Points on a hilly landscape, in no order, each with its height.
A ball rolls from a point to the lowest of its 2 nearest points, and stops where none of them is lower. Distance is the straight distance between rows; heights are no part of it.
tebeb h=339: [-51 -42  -9 -13   1 -21  15  -7 -16  -8   5  19  24   7 -12  13 -19   8
 -13 -17   1  14 -21 -30 -44  -7  34 -13  17  -5  -3 -19  20]
Sogo h=553: [  7  -7 -12  -4 -14  -3 -11 -36 -21  26 -24  13   6 -29  31  -9   0 -10
 -20  38 -13  -8   5  23  24  37 -12 -16  23   8  -2  -2  -2]
tibu h=396: [-11   3 -12   7  -7  25  -4 -36  17  34   4 -21  16  -6 -18 -14  19 -19
   6   8 -11  13  28 -41  24 -17  -5   1 -31  19  61  34  -9]
duv h=629: [  6  -3   5   9 -12 -26  11   4 -28  27 -36  -1   4 -49 -21 -26  32   3
   7  36   4 -11 -26 -10  19   8 -18  15  27  -3   0 -25  -8]
Tibi h=576: [-10  -6 -33 -26 -21 -23   1 -26 -27  -7  -4  15   2 -24  32   7 -11   9
  -4  35 -19   4 -23  12  24  35   2 -24  36  17  10  -5   5]
siban h=670: [-25 -38  16 -17  37 -10 -23   8  23  15 -11   8   5   7  -3 -32   1 -28
 -33 -12  13  -2 -15  -5 -28 -39   4 -14 -12 -35 -51   9  24]
zok h=331: [-32  26  -5 -12  31  19 -10   2   9 -17  36 -26   6   3 -23 -50  -3 -37
   9 -27   7  27  20 -11  -6 -61  19  -9 -43 -16  -9   8  30]
Zupi h=426: [-16  -5 -12  -1 -22  15  18 -17  30  30 -13 -21   0   3 -37 -14  28  12
   7  -8  23  13   6 -37  26  -9  -8   6 -34  31  43  30   0]
fot h=708: [ -1 -27   8 -33  -5 -11 -24 -27 -13  27  -7   0  36  -8   7 -30   0 -23
 -63  13 -37 -36 -16  15   1  26  -3  -2  37 -18  -1 -28   3]
Tuti h=590: [-28 -56   0 -18  20 -12  -3  20 -12  11 -24  12 -11  21 -27 -19   4   7
 -43  -4  22 -11 -31  20 -54 -24  -1   6  12 -27 -33 -31  19]
mufum h=398: [-29 -50 -32 -16   2 -25  17 -27 -40   1 -18  16   8  22 -11   3   4   9
 -25  -2 -11   0 -27 -18 -44  18  16 -14  24  16  13 -32  12]
per h=504: [-20   4 -27 -42 -11  -6 -14  -4  21 -52  34 -12  24 -13  45 -14 -18  -2
  30   2 -10   6 -14 -15   5  19  23 -16   0  36  -1  10  -8]
vodo h=470: [  8 -31 -18 -27 -15   0  38   5   5  27 -28 -28  -8  42 -27   2  37   6
 -19  17   7 -26   1  21 -26 -17 -13  29 -20  10  13 -14 -22]
pemi h=490: [  8  29  -3  16  13  -6  -5  22   3 -19 -20  -2   0 -10  37  14 -14  28
  19  12  17  -8   8  42  17  13 -15  -4  -1   3  -7  10  -6]
poz h=525: [  1  -4 -23  22  -3  -4   7 -14  -7  10 -18   8  -1 -15  32  -5   7   8
   1   5   1 -11  24  21  13   8 -23 -18  -9  -1   1  16   1]
tabe h=658: [ -2 -33   5   8  29  -9 -29  -3  21  33  -9   4   1 -15  16 -54  -2 -16
 -39 -18  24 -29   1  19   3 -38  -9 -19 -21 -30 -42  -1  30]
ropiv h=643: [-18 -33 -29   7  -4   9 -22 -69 -20  39  10  20  -7   9  51 -24 -15 -44
  -9   5 -34  33  30 -15 -20  26  10 -29  -2 -18 -12   2  18]
Zepe h=721: [-11 -37 -11 -48 -15 -15 -16  -9  -8  15  -6  -7  47  10 -28  -7  14 -27
 -43   8 -30 -28 -28  -9 -14  20   5  11  27  -1  13 -28  -5]
taka h=457: [ 34  11  19  10  -6 -15   0   8 -16  10 -33  12  -9 -22   7  25  -7  15
   8  56  -4 -26  -7  17  21  14 -39  26  16  23  17  18 -26]
Gog h=395: [ -9  31   1  -9  24  33 -36  -8  23  13  33 -13  28  30 -52 -31   7 -62
 -22  -2 -37  24  27  -2 -19 -29  -5   0  -9 -41  14  10  -2]
vuz h=325: [ 17  -5 -25 -18 -22  -4  16 -16 -19   2 -11 -19  11  15  21  22   6  -2
   1  45 -19 -14   9   6   1  16 -26  18  -9  32  17  19 -36]
ruduz h=424: [ 24  71  -4  45   9  16   6 -16 -24  -3  14 -15 -32  19 -28  12  -9  -6
  28  21 -17  19  53 -18  -3 -27 -17   0 -11  10  37  19   0]
karig h=489: [-18  -7   8   4  16 -19   8  17  -5  15 -21  27  10 -32   2 -20 -17  13
 -17 -17  16   5 -12   7  -4 -13  -2 -15   6 -25 -33   2  20]
pode h=354: [-40 -17 -15  -6  10   3  35 -11   0  10  -6  -1   1  58 -41  15  17   3
   8 -29   0  28   3 -16 -42 -18  22  -3  -9 -14  -2   0  26]
Lumun h=330: [-17  -6 -12  13  23   6  -6 -43   2  35   5  23  11 -30  25 -11 -15 -33
 -26 -24 -16  34  19 -18  -5 -12   5 -23 -12 -30 -13  17  13]
Pir h=569: [-22  40  17  13 -20  17  13  17  11 -47  26   5  13  -9  10   6 -13  12
  42 -52  -1  27  14 -25  12  -7  32  10 -31   4   1  13   2]
kuva h=550: [ 26  22   5  26  19  26 -13 -28 -12  19  -4  19 -17 -24  16  61 -35  -1
  24  21  -9  29  11  -3  14  39 -11 -20  24  10  25  40  -7]
Fopak h=340: [  5  10  20  30 -15  -1  27   5   4  -2   1  17   4   4 -20  32  -8  20
  23  -7   2   9   9 -33  17  -6   3  15 -16  18  28  25 -18]
fufet h=409: [ 28  27 -11  -4  -2   6   7 -19 -21 -26  12   9  11  41   3  61 -21 -16
  35  36 -29  23  11 -20  -7  44  -2  -2  22   3  20  23 -23]
fuv h=318: [ 21   7  15 -14 -38  12  11  34   5  -4   5 -43   8  33 -19  33  10   9
  -5  30 -17 -29   7   3 -10 -11  -5  66 -35  16  19   8 -48]
val h=539: [ 38  26  18   1 -40  -3  20  14   1 -42  23  18   2  43   3  51   6  26
  30   8  13   3 -15 -20  24  32  23   9  -1  31  22 -11 -19]
Goza h=458: [ 23 -18   1   4  21 -32  38  19 -17 -20   2  -3 -33  29  30  -5   9  58
 -11   1  30 -35  -8  59 -24   1   9 -10 -22  -1 -19 -58 -16]
fizes h=736: [ -5 -25  10 -35 -52 -12  -8  21  -4  13  -6   6  29  -4 -46   9  26 -19
 -17  13 -12 -17 -37 -24  -6  20  -9  37  21  15  23 -20 -12]
zado h=383: [ -1 -11  21   6  25   4 -35  -5  14  40  -5  21  10 -47   4 -26  -4 -14
 -42   1 -18  -6  10   2  13  -4 -15 -16  18 -28 -26  18   9]
zezim h=234: [ -1   5  33  39  11  -3  -7   1   8  33   2  38  -9 -24 -41  44 -11 -14
 -10 -19 -22  31  -8 -31  -1 -15  -5  28  18 -13   9  59   7]
Zenat h=602: [ -7 -24 -42 -11 -15 -15  11 -30  18  15  -5 -21   6 -12  18 -53  27  11
 -24 -29  -1 -21  -5  -2  32  14   7 -18 -19  24  37 -17  10]
Sedo h=640: [ -2 -14 -15  14  12   5 -30 -12  34  32   4 -21   9  -8  17 -49  19 -16
 -26 -19   8 -35  21  31  28 -18 -21 -17 -21 -33   1  -8  20]
sep h=406: [  7 -25  -4  12  26 -21  11   7 -19 -18 -19   5 -25  14  47 -11  -9  36
  -2  15  42 -17   4  53 -11  -6  -9 -13  -8  -8 -42 -33  11]
Vebon h=283: [-26  10 -16   3  20  12   9  12  11  -9   4 -35 -10  19   1 -35   7  -5
   8 -28   9  17  22  -5 -22 -41   5 -12 -34 -20 -16  13  16]
Dufon h=432: [ 22   0  14  30   9  -4 -15   7  -6  48 -33   9  -9 -44 -18   0  -1  -2
 -21  41  -9 -16   1   3  29  -2 -39  25  17   9  22  30 -28]
Tamu h=499: [ 28  61  20  46  51  26 -27 -50 -23  15  19   8 -47 -33  14  19 -35  -9
  41 -27 -18  41  63  21  -3  -9  -1   3  14  -5  -2  31  15]
budu h=526: [ 46  50  16  30  57  27 -23 -49 -15  13  17   5 -41  -7  10  47 -40 -10
  39   7  -6  31  36  17  11  27 -11 -13  18   5  23  21   5]
sekel h=495: [-17  18 -37  31  -4   9  41 -19  -3  -9  10 -26 -11  19   9 -17  12  -1
  19 -30   0  24  30 -10  13 -14  10 -19 -45  12  37   9  10]
dugif h=245: [-15 -24 -20 -32  17  -6   1   4 -22 -51  19 -16  -1  28  54   1 -23  14
   8  25   8  -5  -9  32 -36  -3  10 -12   3  13 -22 -23 -17]
rore h=407: [ 11   3  21   8   7  -4 -37  -7   9  41 -12  18  18 -50 -23 -26   4  -6
 -39  21 -16 -18  -8   3  42   8 -25   5  25 -15  12  12 -12]
zud h=746: [-18  26 -27 -15  -3 -10  -3   2   6 -32   3   1   5 -53  50  -5 -21  30
  22   5  15   4 -22   7  47  23   2 -25   6  22  -1   9  -1]
ter h=608: [ -2   7  -7  18 -13 -29  13 -17 -13  33 -25   6   7 -65  -2 -30  26   3
  -3  14   4  -5  -9 -22  59   4 -18  -9  10  10  24  -9  -3]
kigop h=511: [ 22 -14 -23 -13  -6 -46  50 -13 -33 -10  -7  19  -7  31   6  21   0  39
   1  21   1 -13 -30   1  -1  38   5  -4  19  26  15 -31 -10]
pab h=293: [  5  54  25  18  42  20 -38   5  -8  11  33  10 -19 -25 -24   9 -19 -35
  13 -15 -44  45  32  -1 -39 -25  -6  15  21 -14 -12  35  -3]
rir h=794: [ 15   4  25  16   7 -18  45  40  18   6 -27   5 -20  41 -52  23  31  47
  -6 -15  35  -6 -12  -5  -1 -13   6  12  -5 -24  -7  -6   0]
Sef h=456: [  7  25   7  28 -21   8 -18  36   9 -18   2  -1   3 -40  11  14 -10  24
  13  19  10 -19 -17  20  34  22 -12  16   6  18  19  16 -28]
tes h=344: [ -2   3  24  21 -47   3 -46  53  15  -9  20  24   4 -45  -2  11  19  -8
   8  11  10  -2 -30 -20  37  22 -24  32  28  16  15  -6 -14]
mino h=363: [ 20  58   3  11  -9  14  -6  12  -7 -34  29  10  17  34 -15  62 -19  -4
  45  19 -21  38  23 -14 -19  17  10   3  17   8  27  11  -5]
dubu h=685: [  9  -7 -24 -22 -13 -22  35  21 -22 -19 -11 -18  -8 -16  10 -25  27  28
   6   2  -2 -23 -43  15  -1  19  -2  15  17  29  -7 -61 -21]
Liri h=753: [-15 -30  27  -2 -49 -13   0  36   0  20 -11  31   9   8 -68  27  28  -9
  -9  -1   5  -4 -35 -20 -19   3  -9  40  27  -8   0  -5   1]
gisaz h=431: [ -3  -2  22  15  -9  -7 -26  24  22  24  -5  19  17 -45 -33   4   5 -11
 -22  -1 -12  -6 -13 -23  18  -6 -24  16   7  -7  14  28  -3]
bak h=249: [-30 -12  36 -22 -18 -13 -20  12   5  -8  17  39  37 -61   7 -14 -11 -20
   4 -42  16  12 -33 -36   9 -12  22  -1  15  -7 -28 -10  28]
Bil h=288: [-16  10  -1  10  -5   1  25   7   6   4 -10  -9   8  23 -34  23   3   0
   9 -14  -2  16   6 -22 -19 -13   9  -1 -16 -11  15  18  -3]
biso h=582: [  0   0  19 -17 -28   0 -12  14   5 -43  22  44  26  15  14  63 -17  -7
  28 -21  24  21 -10 -12  -4  18  10  -9  24 -10 -13 -10  22]
bem h=367: [ -7  25   5  14  36  15  -7 -51 -35  17  12  37   4 -27  38  12 -32 -21
  13 -25  -7  48   8 -20 -12 -24  22 -18   1 -22 -22  27  23]
lezom h=773: [  0 -10  26   5 -22 -10  24  54  11   6 -19  12 -12  11 -68  15  18  19
   3 -13  27   2 -32 -19   6 -11  -7  29  12 -11   4 -19   4]
pulim h=447: [  9  15 -13   7   1  -2  26  -4  -3 -28   7  -1  13  48   7  43  -5   4
  20  17 -13   5  20  -7 -19  25   2   6  -6   7   5  -7 -28]
vuto h=461: [ -5 -14 -43   0 -19  20  35 -28  13  21  -6 -31 -16  24  -7 -17  43   3
  19  -6  10  -6  21 -14  12  -8  -4  -9 -37  27  41  -5   6]
lasog h=752: [ -3   6   1 -29  30  21 -50 -10  14  -8  16  -9  18 -34  58 -15 -33 -30
  -6  23   2 -12   6  27  13  -3  -3 -38  -2  -5 -25   9  -2]
Rarol h=460: [ -7  -5  16   9  -5 -17 -12  39  17   2  -9  15  13 -22 -22   8  -2   3
  -4  -9   8  -3 -12   3  -3  -4  -7   9  18 -26 -23  21  -1]
rokub h=730: [ -8   6 -20 -12 -14 -20  29  16   1 -38  12  -3  -3 -10  32  -7  -9  42
  19  -1  19  -9 -14   8  14  22  10 -12   0  32   0 -13 -12]
zup h=593: [-26   7  23   2 -39  10  11  14   8 -54  27  20  21  19  -3  35   1  -2
  36 -48  13  31   0 -43   4  16  27   3   0   6  -7   3  14]
lila h=397: [ 15 -36  -2 -23 -14  -5  -6 -34   2  64 -36 -11   3  -2 -33 -27  39 -20
 -43  29  -7 -31  -2  13  26  -4 -39  18   2  -7  20  -1  -7]
riva h=759: [ -8   1 -11 -40  11  -3 -29  -3  -2 -23  -4  -4   0 -52  62 -27 -28   0
   5  25  20 -10 -18  26  26   3   5 -48   6  15 -21   4   2]
fuguk h=695: [  3 -27  19 -32  19  -7 -36   3   0  26  -9 -12  34   7   0 -27   3 -28
 -56  15 -22 -38   1  39  -5   5  -6  13  21 -36 -30 -11 -17]
les h=577: [-21 -18 -32  -5 -14 -23  -7 -29 -16  17 -17   2  13 -31  23 -48  13  -1
 -29  11  -9 -24  -1   8  32  18  -9 -33   1  15  10 -16  20]
noka h=404: [ 13  17 -23  37   8  10  15  14  18  -2 -24 -32 -57  52 -15  -4  25  20
  -4 -16  12 -12  33  24 -17 -43  -1  -5 -38 -45 -18  -4  11]
voz h=382: [ 34  30  18  29   7   4  21  -7 -16  10  -3  -5 -12  37 -18  38  -6  11
  25  13  -3  16  42 -44  11 -22  -2   9 -20  17  50  21 -10]
verin h=345: [-13 -58  -6 -34  23 -17  -6  -4 -15 -15   6 -22   9   2   9 -56  15   2
 -48  -6  20 -30 -25   3 -34 -20  12  -7   2  29  -8 -52   5]
Gan h=682: [-17 -19  17 -19  23  -4 -35  20  34  31  -9  -3  14  15 -31 -27   6 -26
 -51  -5 -15 -25  -9  13 -19 -19  -8   4   4 -47 -30  10   6]
gumag h=813: [ 22  -5   5  21  22 -12  37   0  14  37 -39  18 -31  44 -43  32  11  27
 -17 -22  23  12   1  -6   0 -22  -2  -5 -13 -24   0  16  19]
Ziv h=305: [  0  80  13  15  -2  23 -27  16 -15 -45  53   8   9   3 -34  33 -32 -25
  35  -1 -31  27  31 -10 -22  -8   7   2   9  -6  13  17   5]
Bes h=459: [ -2 -38 -43 -24  -7 -36  32 -29 -54 -23   5   9 -10  27  13   2   0  28
 -19  11 -14   0 -38  -3 -31  26   8  -2  33  37  17 -53  -7]
Num h=364: [ 26 -18  17   8  -5  16 -23 -22  10  79 -27  -5 -14  -1 -14 -22  18 -35
 -49  15 -14 -20  10  13  20   6 -35  16   8 -24   1  18  -4]
Pazus h=358: [-14   3  27  -2  32   0 -24 -15  10  27   7  27  13 -60  14 -19 -24 -22
 -21 -31   0   6  12 -11  10 -38   5  -9  -3 -27 -35  31  18]
muvos h=601: [-15 -13 -37 -25   1  -3   1 -40 -24 -15   6  11   5  17  51  17 -22   2
   9  39 -16  22  -9   8 -12  40   4 -34  19  13   4   2   3]
liv h=425: [ 18  26   5  18 -10   6 -45  14   6 -12  -4  24 -21 -56   5  61 -30  16
  22  11  20   2 -16  10  44  30 -10   0  25  19  22  12 -10]
Rimo h=285: [ 28  12  25  45  48  -8   6  -6 -14   9 -16  28 -39  10  22   8 -24  21
   2 -32  18  17  31  26  -9 -35  -8 -16  -9 -37 -44  19  35]
rim h=485: [ 45  12  31  18 -12   4  -9  20 -13  -8 -17  19  -7  10  -3  66 -22  19
  14  39   6  -9  -6  22   6  24 -24  27  13   6   1  10 -23]
Zuz h=433: [ -4 -11  23 -23  -7 -23 -26  13  -4  11  -8 -11  38 -43 -19 -47  23 -11
 -24  14 -15 -29 -49  -2  19   2  -2   8  43 -24 -17 -50   4]
Naso h=483: [-16  -6  -1 -31 -13   0 -27   4  21 -23  36  -6  41 -19  41 -27 -12 -10
 -14   5 -15 -10 -14 -10  22  22  17 -24   6   8  12   0  -7]
neden h=250: [ -7  51  10  13  17  26 -38  27   2 -16  33 -24   5 -10 -22   1 -16 -25
  17   1 -41  26  31  -3 -17 -25  -7   4   0 -11   8  27  -7]
Pana h=512: [ 24  24  38  13 -39  11  15  49  14 -51  22  -3  -3  49 -12  35  16  31
  23 -15   7  -4   9 -23  14  18  34  19 -22  15   4 -17 -21]
mor h=287: [ 29  15   7  -3 -17  12   1  22 -13   3  -3 -34   4  11  -1  39  -1 -12
  -2  48 -26 -20  25  23  -9   2 -34  49 -13  12  23  18 -42]
Volib h=830: [  6 -32  -3  16   9 -21  42 -22 -12  41 -38  36 -21  51 -27  30   5   9
 -17  -5  16  19   2  -7 -24   9  -8  -4  13 -26  -8   0  28]
piro h=558: [-23 -38 -19  -1   8 -11  29   7   1  14 -22  -8 -12  27 -24  -4  33  24
 -35 -15  18 -16 -13  11 -33 -18   5   4   3 -17  -9 -12  13]
sev h=482: [ 10  13  14   1 -10  -9  29  45   5 -45   5 -16   9  37  -5  36   5  26
  11   2   5  -5   8  12 -14  11  18  13 -11  -6 -15 -14 -21]
Kuvi h=722: [ 31  40  -3  36  29  26 -22  -1  -7   5  -3 -23 -24   1  25  -1 -10 -12
  25  19 -13  -5  48  38  -8  -4 -26  -4  -1 -12   5  26 -16]
gerig h=546: [-40 -24 -13 -21  11  11  25   6  22 -29   9 -30   3  -6   5 -55  -3  11
   4 -46  18  -1  -8  -7 -13 -21  36 -11 -33  24  -8  -9  11]
vigan h=343: [-13  23  -6  26   6  23  15  41  30  -5  -8 -55 -31  23 -21 -22  26  23
   0 -22   4  -5  29   4  -5 -28  -7   3 -32 -19  -5  22  -5]
mefi h=356: [ 36  26  14  56  37  -5  12   9   2   6 -22  -6 -48  46 -14  11  -1  23
   7 -26   5   8  46  26 -14 -32  -2 -11 -18 -53 -25  22  22]
Dito h=384: [  0  21   0 -13   1  25 -24  13  19  10  20 -42  14  37 -50 -16  32 -47
  -7  17 -44  -3  19   9 -33 -14 -12  27 -18 -23  21  15 -19]
pali h=549: [-22   2  21 -26 -18  17   1  28  22 -67  31  14  -4  -8  40   3 -27  -4
  36 -24  48  13 -26  -7  13  -5  37  -8  -2  37 -44  -6  13]
finir h=734: [ 10  27  -1  31  18  16 -35  11  14   0  12 -25   7 -23  31 -18  -1 -21
   9   4 -25  -4  28  20   8 -11 -22  -4 -21   5  17  31 -16]
Tepe h=386: [ 19   9  34  27 -35  19 -47  49  -5 -10  11  36 -22 -32   8  54  -6  16
  21  21  27  -5 -27   9  45  14 -23  37  31  29  33   1  -8]
tulel h=567: [ -7   8  28 -21   7  16 -29  41  25 -51  27  -7  19 -28  28  -4 -27 -15
  27  -8  26  -6 -20  -2 -14 -17  22 -16 -14  17 -32   8   2]
Supul h=506: [  6 -20 -31  -2 -17  18  19 -22  -3  32 -24 -22 -31  68 -23   3  37  -7
  -6  14  -6 -13  35  16 -39 -16  -8  19 -23  -3  11  -6  -2]
Duvuk h=683: [ 31  10  -9  33  18  23   1 -22 -21  32 -10   9 -28  32   7   0 -13 -28
   8   5 -12  26  44  13 -36   1 -17  -3   3 -37 -23  17  12]
Kezi h=589: [  1  20   9  25  -6 -18   1 -21 -17  21 -21  28   3 -64   3  11 -10   3
   4  28   1  10  -5 -13  45  22 -19 -12  25  16  14  13   0]
Bena h=388: [-15 -30   8 -35  19 -26 -16   3  -4   0 -13 -22  22 -25  -6 -62  23   2
 -29   1  13 -37 -44   8  -9 -15  16   5  22   0 -17 -65  13]
vali h=704: [ 37  21 -26  47   8  11   4 -18 -22   9  -8 -10 -30  42  17  13  -3 -13
  32  15 -17   4  52  23 -23   8 -25   9  -7  -6   1   8  -6]
fir h=662: [  5 -25 -15  32   0   9   1 -43 -24  47 -13  25 -23  21  27   1 -17 -27
 -11   2 -15  28  17  -1 -27  19  -6 -17  15 -30 -26  11  28]
Tofer h=465: [ 35  59   2  55  32  15  -4 -25 -26  10  18  12 -42  14 -15   9 -23  -4
  33 -14 -18  38  69  10 -18 -16 -10 -10  -3  -5   8  25  22]
gof h=298: [-18 -44  -9 -26  21 -10   0  18  -4 -24  12 -30  11  18  30 -35  -5  -7
 -20  12   9 -24  -6  27 -43 -18  15 -14 -16  10 -19 -24  -9]
Dor h=551: [ 35   8  -6 -12 -22 -30  31  -6 -15 -22  -1  26  -1  20  -2  41   2  25
  33  24  11  -3 -23 -18  29  44   6   1  27  24  17 -19  -8]
sivi h=434: [ 11 -22  -3 -15 -17  -2  13  -7   1  42 -41 -22  -5   1 -37 -15  45  12
 -12  23  24 -24 -10   6  12 -10 -27  30  -8  11  21  -4 -17]
tus h=578: [-30  -8  29 -18  18  -4  -7  12  42 -25  19 -12  42 -33  15 -43 -30 -21
  -5 -25  13 -16 -19 -28  12 -33  26 -11 -29  13 -35   7  16]
sereb h=579: [-16   4  14 -12  27   5 -17   0  17 -29  22  -2  14 -45  40 -27 -35 -12
   5   0  35  -4 -19   6   7 -36  25 -32 -24  25 -43  25  15]
tumef h=327: [ 21 -22   3  28  10   8 -15 -12  20  52 -20   0 -31  -3 -14  -6   4 -33
 -26  -6 -18   3  19  -2  -7  -7 -29   5  10 -30  -8  38   7]
ziso h=710: [ 10  -9 -19 -27  -7 -23  46  12 -13 -53  21  -7 -16  17  27  -5  -4  54
  12  -6  -2 -13 -45  16   2  32  20   5  19  39  -7 -48 -15]
piv h=368: [-22  16   6 -12  23  21 -38   8  20  -8  45 -18  40   9 -14 -39  -9 -44
  -1 -10 -30  10  17 -14 -21 -31  10  -6 -16 -24  -6   4   7]
Sugi h=570: [  6  13  -5  -9 -15   9 -14 -34  -5   5  -6  25  -5 -42  15  46 -20  -1
  20  42 -10  21  -6 -13  34  46 -15 -14  25  25  32  26 -16]
kilas h=547: [-21  21  13   7 -14   6  30  26  20 -41   0   4  -2 -30  14 -18 -21  38
  33 -52  19  23 -10 -10  32   6  23  14 -23  18 -18   3   3]
rop h=552: [ 10   2  20 -30  -1  20 -30  16 -11 -35   1  40   0  16  14  73 -39  -6
  17  12  30   9 -25  12 -14  34  14 -22  36 -26 -25 -13   8]
vut h=519: [ 30  16  10 -21 -15  10 -24  24  -9 -36  -8  20  -3   9   5  77 -18  -1
  21  17  25  -3 -25  40   5  43 -12  13  27 -14  -5 -12  -5]
Gup h=292: [-48 -20  13 -26 -12 -17   5 -11  -9 -16  13  37  34 -25  -5  12 -21 -12
   2 -39   7  23 -24 -43 -24 -24  32   2   1  -6 -20 -13  33]
vake h=565: [-34 -27  11 -18  15  14  -7  -1  38  -4  18 -24  33 -16   0 -72 -14  -7
 -25 -37  16 -15  -7 -12  13 -24  23 -18 -20   4 -10 -17  21]
Damuz h=471: [  0 -14   3  -2 -28  -7  59  12  13 -18  -5  14  -7  28 -48  15  13  40
  14 -29  26   5 -13 -32  16  11  29  14   0  24   5 -24  -1]
dab h=743: [ 11  19   4 -14  14  17 -54  11  22 -12  24 -16  29 -26  34  -2 -10 -32
  -3  14 -29  -9  14  22   4  22  -4 -15   3  -4   0  23 -22]
degez h=463: [ -7 -12  11 -23 -14 -12 -31   2  26  -7  18  -5  49 -34   2 -21   8  -7
 -23   9 -22 -29 -29 -15  28  17   4   7  13  -6   3 -23  -7]
gub h=324: [  0  27  20  21  52   9 -25 -23 -11  36  14  19 -32 -33  -3   7 -23 -40
  -2 -39 -31  51  20  -5 -31 -23   6  15  27 -39 -24  46  17]
toz h=521: [-25   7   9   4  -8 -10  16  32   6 -18  -9  23   6 -48  -8 -25  -8  28
  13 -33  31   7 -25 -10  21 -23  13   7  -9   2 -36  -2  22]
ziluk h=498: [  3 -35 -57  -1 -25  11  -7 -38   4  13   2 -36 -20  55  -7 -21  43 -14
   0   0   0  -5  26  10 -19 -17   6 -14 -36   7  28 -22   6]
bef h=624: [-19 -20 -49 -13   7  -7 -22 -67 -29  -4  19   7 -10  15  70 -18 -28 -24
  -5  25 -19  24  17  -1 -20  20   4 -45  10  16 -11  -9  12]
Pez h=502: [ 33  -8   7  -7  -5 -24  63  26 -16 -33  -1  -2 -29  32  -1  14  20  55
  -4  -6  13 -32 -12  21  -3  16  23  -1 -14  13  -6 -63 -28]
Zamik h=282: [  2   1  18  30  25   6  -6 -10  -6  38 -13  29 -12 -11 -14   8 -10 -22
  -8 -21 -29  33  13 -17 -19  -4  -9   6  15 -31 -18  46   8]
fime h=351: [  2 -15  -5  33  36  -3   3 -10 -11   0 -22  19 -29  19  46  -4 -25   2
   9  -3  37  -3  19  32 -24 -17  -6 -18 -18 -22 -50  -3  28]
kazed h=657: [ 17  -4  -5 -17 -21 -35  17  -2 -33  18 -34 -35   2 -26 -10 -16  43   4
  19  33 -15 -18 -59   6   5  18 -13  28  27  18  -1 -61 -23]
nito h=527: [-15   1  -6 -43 -39   8 -15  22  17 -63  32   3  11 -26  38  -6 -10   3
  28 -22  15  -3 -31  -5  17  33  19  -6  16  28 -17 -12   7]
Vipeg h=349: [  3  -5   0 -32 -23  16  -1  21  17   4   8 -62  25  40 -22   0  38 -28
 -15  18 -27 -25   7  17 -19  -4  -7  45 -29   2  22  -3 -40]
Gur h=419: [-33 -24  -8  -8 -12   8  54   3  22  -2  -4  -5 -17  48 -54  13  23  43
   2 -39  17  21 -22 -23 -19 -17  39   1  -8   6   0 -17  14]
robif h=621: [ -3 -18 -10  -2   1   3  -5 -16  37  32  -9 -29  14  -4 -10 -54  39  -2
 -24 -23  14 -29  -4  13  32  -8  -5  -8 -17   4  18 -13  10]
pup h=537: [ 24  -2  -5 -22 -20   2  74   8   0 -30  10 -42 -29  58 -14  18  26  46
  -1   0   2 -25  -7   3   5   5  23  16 -39  12  19 -36 -35]
setan h=523: [-26   8 -28   8   5   1  28   3  10 -25  13 -27  -2 -14  28 -40 -15  13
  14 -38   9  15  14  -9  20  -6  22 -15 -50  22   5  10   5]
laz h=566: [  2   4 -23 -11 -23  26  61  -8  -1  -8   6 -48 -35  75 -28   4  40  29
   4   6   7 -12  22 -11 -24 -13  10   5 -35  20  30 -15 -19]
Kuzo h=299: [-18   4  26  -1 -40  -1 -44  35   6 -16  25  41  17 -58   1   1   5  -4
  12 -18   9   7 -23 -23  30  16   3   1  28   7  -6  -2  16]
vese h=515: [-12 -19 -12   0   1 -17  48   7  -1   0 -23  16  -3   9 -31   0  17  34
   2 -14  16  -9 -25  -9  -7   9   3   2   4   6   8 -26   3]
fol h=362: [  6 -17 -20 -17 -22  18   9 -42  -5  30 -12 -16   8  11  -4  -1  22 -13
  -6  38 -14 -18  18 -17  12   4 -25  13 -17  23  58  17 -22]

Call two points neighbours if one is among the 2 nearest of the other. Go from one point of each pair to the other, from neighbour to neighbour, staying as low as possible. Name the highest point that can't be avoided.
Bil, Sogo: siban
neden, Vebon: Supul
zezim, bak: Dor
neden, zezim: gub
Lumun, neden: bem
Rimo, Vebon: noka
mor, Vebon: Gog
